Points, in no order, along strands that fork, close into loops and pass close to each other.
(in the rows, 100 means zero)
Points whose rows are less than 72.5 apart are linked; no others are. Some points are linked to none.
J_237: [105,86,80,100,78,111,91,130,85,98,129,111,123,113,107,97,65,139,83,76,96,145,104,98,130]
J_369: [107,111,101,106,101,112,146,93,145,93,102,120,96,84,62,89,72,86,122,119,98,110,112,115,141]
J_676: [72,56,139,86,112,98,68,109,118,91,102,85,100,89,131,91,108,106,92,67,100,105,75,124,97]
J_416: [111,104,76,107,98,117,97,125,60,103,128,109,127,123,121,104,79,132,85,75,94,133,122,87,126]
J_364: [90,107,104,95,131,115,95,104,113,108,92,90,105,93,105,88,135,90,128,66,86,89,124,74,104]
J_315: [128,96,92,105,86,104,112,105,114,88,100,130,85,88,74,94,108,59,107,88,75,94,132,121,142]
J_63: [88,104,107,88,130,105,94,96,104,107,93,81,90,106,127,100,132,110,113,76,82,95,115,63,83]
J_339: [123,98,84,110,100,105,99,108,72,107,112,98,122,111,122,101,116,113,92,108,128,114,108,114,106]
J_332: [90,99,107,95,131,104,100,92,133,123,101,83,87,113,100,113,80,112,104,90,113,89,78,64,66]
J_683: [92,87,118,94,109,94,113,76,118,122,114,120,105,97,80,107,89,80,102,98,138,75,53,117,91]
J_277: [106,72,80,91,91,102,113,76,90,110,138,133,105,111,85,107,74,102,82,74,107,75,96,99,118]
J_464: [88,95,111,59,119,98,83,74,95,106,106,82,84,85,134,96,134,125,99,67,69,82,109,62,94]
J_248: [108,125,105,110,100,91,115,78,88,94,102,115,112,97,94,98,157,63,113,114,125,72,123,97,109]
J_983: [98,93,108,83,116,89,95,81,114,105,93,95,57,105,123,127,116,95,87,102,91,87,72,85,63]
J_20: [102,127,61,114,71,111,113,106,94,101,122,135,113,104,88,109,92,133,90,123,80,139,121,91,138]
J_996: [117,100,103,100,118,121,70,137,91,97,104,76,131,91,132,81,140,110,102,87,109,125,121,120,112]
J_55: [109,97,109,117,91,85,91,104,116,110,93,102,89,121,97,124,60,115,89,120,123,118,67,96,62]
J_738: [73,87,112,101,129,103,103,110,98,100,80,73,92,116,139,113,82,116,109,82,94,116,87,88,76]
J_172: [65,100,108,59,112,111,100,61,94,101,97,92,84,86,117,104,114,100,105,77,77,58,64,88,79]
J_641: [96,104,95,97,107,102,113,72,49,116,108,93,125,115,90,97,103,91,93,114,118,50,107,85,101]
J_214: [109,130,76,119,77,115,110,110,62,99,110,119,136,103,109,109,90,138,96,131,88,138,113,102,129]
J_550: [59,85,134,94,101,85,89,79,130,100,90,96,92,90,84,90,80,95,102,74,103,86,67,100,82]
J_726: [53,86,124,72,130,93,105,96,90,103,88,79,83,99,143,98,106,117,107,80,76,102,72,98,94]
J_643: [77,95,123,96,129,99,117,88,107,122,96,100,100,110,104,112,98,86,100,104,127,87,48,109,82]
J_601: [108,122,67,110,88,108,128,106,113,111,116,124,115,108,68,101,81,120,103,113,91,120,123,87,133]
J_384: [71,117,110,115,108,95,121,104,111,99,56,94,89,106,105,111,82,97,124,121,84,122,82,105,87]
J_302: [121,111,66,109,91,98,108,112,118,106,101,108,102,106,60,104,67,118,109,105,93,112,120,70,100]
J_396: [80,104,99,78,113,113,101,57,71,102,102,88,86,95,116,110,112,80,86,95,100,43,67,93,64]
J_177: [102,136,117,109,98,81,108,78,72,88,95,98,121,116,98,105,150,80,96,140,131,74,114,92,90]
J_836: [95,116,112,86,122,87,89,85,65,95,99,64,76,112,126,107,133,101,59,140,104,74,87,100,69]
J_867: [103,97,84,108,95,91,95,110,76,79,66,93,82,101,116,98,109,95,100,105,87,113,107,121,82]
J_795: [106,104,104,107,118,119,97,124,116,102,91,104,102,90,96,90,119,73,129,71,75,99,136,91,119]
J_621: [79,102,116,48,113,97,98,66,86,108,109,84,70,78,136,100,119,128,88,86,73,68,78,71,89]
J_959: [115,80,82,95,68,103,88,136,89,91,129,121,108,102,103,92,82,119,75,82,84,138,107,124,134]
J_179: [126,106,110,114,114,113,130,99,167,85,97,116,87,75,65,96,89,65,127,108,86,104,119,114,123]
J_770: [134,127,82,123,87,104,68,117,97,91,88,91,104,92,113,104,127,122,105,123,107,124,125,84,75]
J_979: [59,102,117,51,100,100,93,59,119,97,94,100,94,70,93,96,100,106,108,74,65,69,57,91,90]
J_490: [99,107,103,110,110,97,114,98,153,98,83,115,86,80,83,106,114,73,128,108,88,116,96,114,105]
J_729: [87,81,114,113,99,80,106,83,134,79,86,123,92,80,63,92,80,62,118,76,88,84,93,126,102]
J_960: [92,90,93,86,108,119,104,66,64,116,111,85,99,109,105,105,94,85,93,107,117,46,84,90,78]
J_281: [132,84,87,100,90,100,97,115,108,102,122,144,98,97,73,96,99,76,99,65,77,95,117,117,130]
J_883: [113,110,87,105,82,112,127,110,140,96,118,136,106,87,67,95,74,101,101,111,83,127,119,112,148]
J_546: [142,118,88,128,96,96,100,96,66,91,114,120,125,127,126,122,120,102,84,100,123,106,129,98,102]
J_863: [71,87,117,80,110,103,91,127,101,106,100,62,105,104,117,81,90,126,95,113,121,118,69,113,89]
J_943: [119,62,110,93,95,122,65,148,109,103,122,94,117,102,109,91,81,104,99,58,99,126,106,110,115]
J_503: [90,69,120,108,65,78,77,108,114,93,101,87,101,103,86,90,54,116,87,82,128,124,89,107,99]
J_415: [87,121,101,94,102,96,106,106,103,124,85,82,88,106,102,101,111,104,94,142,111,111,71,97,72]
J_896: [99,57,126,96,98,108,66,127,126,95,108,93,109,94,103,87,98,89,103,60,100,110,92,122,108]
J_135: [104,102,77,97,97,94,124,80,104,111,97,109,92,86,51,96,92,82,116,120,98,69,96,98,101]
J_303: [117,121,86,123,102,114,106,115,105,98,83,102,107,95,102,99,112,85,125,100,97,113,124,98,114]
J_691: [79,82,123,101,108,92,83,92,141,107,103,85,98,106,83,98,64,110,106,77,120,97,73,82,75]
J_483: [117,75,95,94,72,96,81,128,106,97,138,134,100,104,82,98,80,102,77,59,76,123,107,113,134]
J_571: [107,95,108,127,63,84,89,110,134,95,99,130,115,98,73,106,61,117,96,101,103,144,86,121,119]
J_355: [87,100,116,91,118,103,102,106,65,117,95,68,91,122,121,113,70,97,69,142,117,90,74,106,73]
J_854: [94,108,88,93,97,92,114,91,104,122,91,91,89,101,70,94,105,95,107,129,111,87,86,97,89]
J_686: [104,87,111,107,108,87,102,96,147,102,89,119,92,95,92,118,113,75,116,93,103,113,73,124,88]
J_942: [117,115,80,101,60,106,103,124,84,89,102,99,108,86,84,70,117,99,97,121,97,109,146,105,143]
J_52: [124,125,90,126,93,114,92,118,65,95,107,108,138,96,117,99,108,126,103,115,108,132,116,117,124]
J_944: [80,114,112,86,107,101,98,119,115,118,94,77,100,98,113,96,103,131,96,125,112,126,65,100,81]
J_317: [90,91,108,85,113,100,91,84,124,113,105,86,57,106,108,124,81,103,86,110,107,72,73,69,53]
J_404: [109,81,89,83,96,102,79,102,80,90,109,71,81,95,113,82,119,99,80,104,115,80,112,96,77]
J_319: [71,92,135,91,117,98,103,98,88,118,97,82,87,115,114,115,68,91,69,122,121,79,47,104,72]
J_307: [82,109,108,106,127,93,106,101,101,103,67,90,81,121,125,119,91,110,114,102,75,119,86,79,65]
J_466: [73,68,127,60,129,103,80,103,98,85,108,66,81,86,152,95,115,125,87,74,83,108,85,117,99]
J_498: [125,130,101,122,107,93,69,104,77,70,90,82,108,115,135,112,133,116,92,112,114,104,128,78,65]
J_451: [103,112,97,104,102,98,117,89,51,117,110,96,133,122,105,97,110,101,94,119,128,83,113,98,114]
J_999: [65,79,109,84,101,94,95,125,90,97,90,76,109,89,106,70,95,111,109,103,108,116,83,127,106]
J_528: [98,104,99,79,102,101,81,75,71,95,118,60,79,98,124,96,130,101,69,119,113,50,107,81,63]
J_828: [74,74,112,91,102,107,101,96,118,94,82,108,96,79,86,85,105,69,125,75,92,84,88,127,111]
J_786: [94,85,70,100,95,92,124,86,73,109,121,125,107,135,82,119,65,111,78,102,89,99,105,91,113]
J_623: [105,113,91,101,83,93,95,112,70,88,101,82,113,86,98,66,139,103,100,123,112,97,136,113,114]
J_465: [93,60,107,91,102,109,93,103,89,102,117,86,103,105,113,99,71,104,92,81,131,89,83,113,100]
J_956: [116,98,93,122,71,104,89,129,116,94,91,117,114,89,91,105,66,121,112,111,98,142,85,116,102]
J_346: [117,105,75,118,93,108,101,114,57,103,102,95,120,133,116,103,77,120,91,90,97,107,132,73,106]
J_432: [87,89,90,101,85,85,121,86,117,89,85,110,85,87,54,87,68,79,113,105,84,80,100,106,107]
J_491: [150,132,79,134,101,97,126,92,108,95,107,149,105,108,88,122,115,79,107,99,93,110,128,99,126]
J_212: [56,105,124,81,110,94,104,59,126,101,91,101,100,74,67,97,85,85,117,86,90,61,56,103,77]
J_89: [107,128,105,109,87,77,99,96,61,76,85,89,118,106,104,88,145,100,96,141,118,88,133,101,97]
J_168: [118,104,72,121,99,100,116,88,65,112,108,116,115,137,98,123,78,116,85,108,95,103,124,75,107]
J_995: [120,108,100,102,107,97,69,104,85,78,114,63,93,106,137,94,141,114,79,103,123,89,137,91,75]
J_220: [73,79,111,94,89,95,100,120,107,90,76,94,96,83,95,79,100,89,114,98,91,108,93,130,113]
J_83: [97,72,94,84,88,101,105,69,106,107,126,123,114,91,65,97,71,93,96,81,119,64,72,112,106]
J_438: [114,93,79,107,75,96,90,123,113,103,91,97,95,100,84,100,72,116,108,105,103,124,106,96,93]
J_802: [130,108,95,110,89,103,103,96,110,96,103,122,97,83,84,95,151,59,109,102,99,81,135,114,117]
J_344: [97,97,115,97,121,128,111,115,127,97,93,103,104,74,80,79,102,60,137,74,71,90,129,106,143]
J_73: [92,101,90,124,91,101,119,112,99,83,55,104,85,103,98,108,77,83,118,119,84,118,101,121,96]
J_392: [102,78,114,126,72,71,82,102,131,92,96,112,107,102,68,96,57,103,95,70,102,121,100,108,110]
J_851: [93,118,115,81,119,86,105,79,91,114,96,89,64,106,129,126,123,95,65,131,94,83,59,81,64]
J_184: [102,123,95,115,102,87,102,101,81,75,63,89,87,97,130,105,138,91,107,121,75,120,119,113,85]
J_725: [109,103,84,92,77,112,107,117,106,109,110,101,104,75,67,72,107,93,112,112,97,100,134,98,138]
J_675: [143,141,97,138,98,117,114,104,97,83,92,128,111,91,108,114,121,77,120,111,95,123,134,106,130]
J_310: [127,125,83,111,90,94,91,102,107,108,95,88,99,105,92,101,121,114,105,125,114,103,123,70,77]
J_186: [145,117,86,122,104,92,107,91,92,98,116,132,115,123,96,115,126,90,100,80,116,94,135,80,110]

A piece is all that can be reached along the links. How many separate loops has the piece of each point below (a circle has one, a figure eight two, a Y none), and how many tips (points with one link)?
J_490 -> loops 1, tips 4
J_729 -> loops 1, tips 0
J_942 -> loops 0, tips 2
J_943 -> loops 0, tips 2

How many points has the smallest loop of links through each point below? Write - if it is on no loop.
J_339 -> 16
J_432 -> 10
J_995 -> -

Name the points in between on the shortest way along the links from the first point to the second, in order.
J_214, J_364 -> J_52, J_339, J_546, J_186, J_491, J_675, J_303, J_795
J_344, J_404 -> J_795, J_364, J_63, J_464, J_621, J_172, J_979, J_212, J_550, J_691, J_332, J_317, J_983, J_851, J_836, J_528
J_896, J_384 -> J_676, J_466, J_726, J_738, J_307
J_302, J_172 -> J_601, J_20, J_214, J_52, J_339, J_451, J_641, J_960, J_396
J_483, J_623 -> J_281, J_315, J_802, J_248, J_177, J_89
J_177, J_683 -> J_248, J_802, J_315, J_281, J_483, J_959, J_237, J_416, J_346, J_168, J_786, J_277, J_83
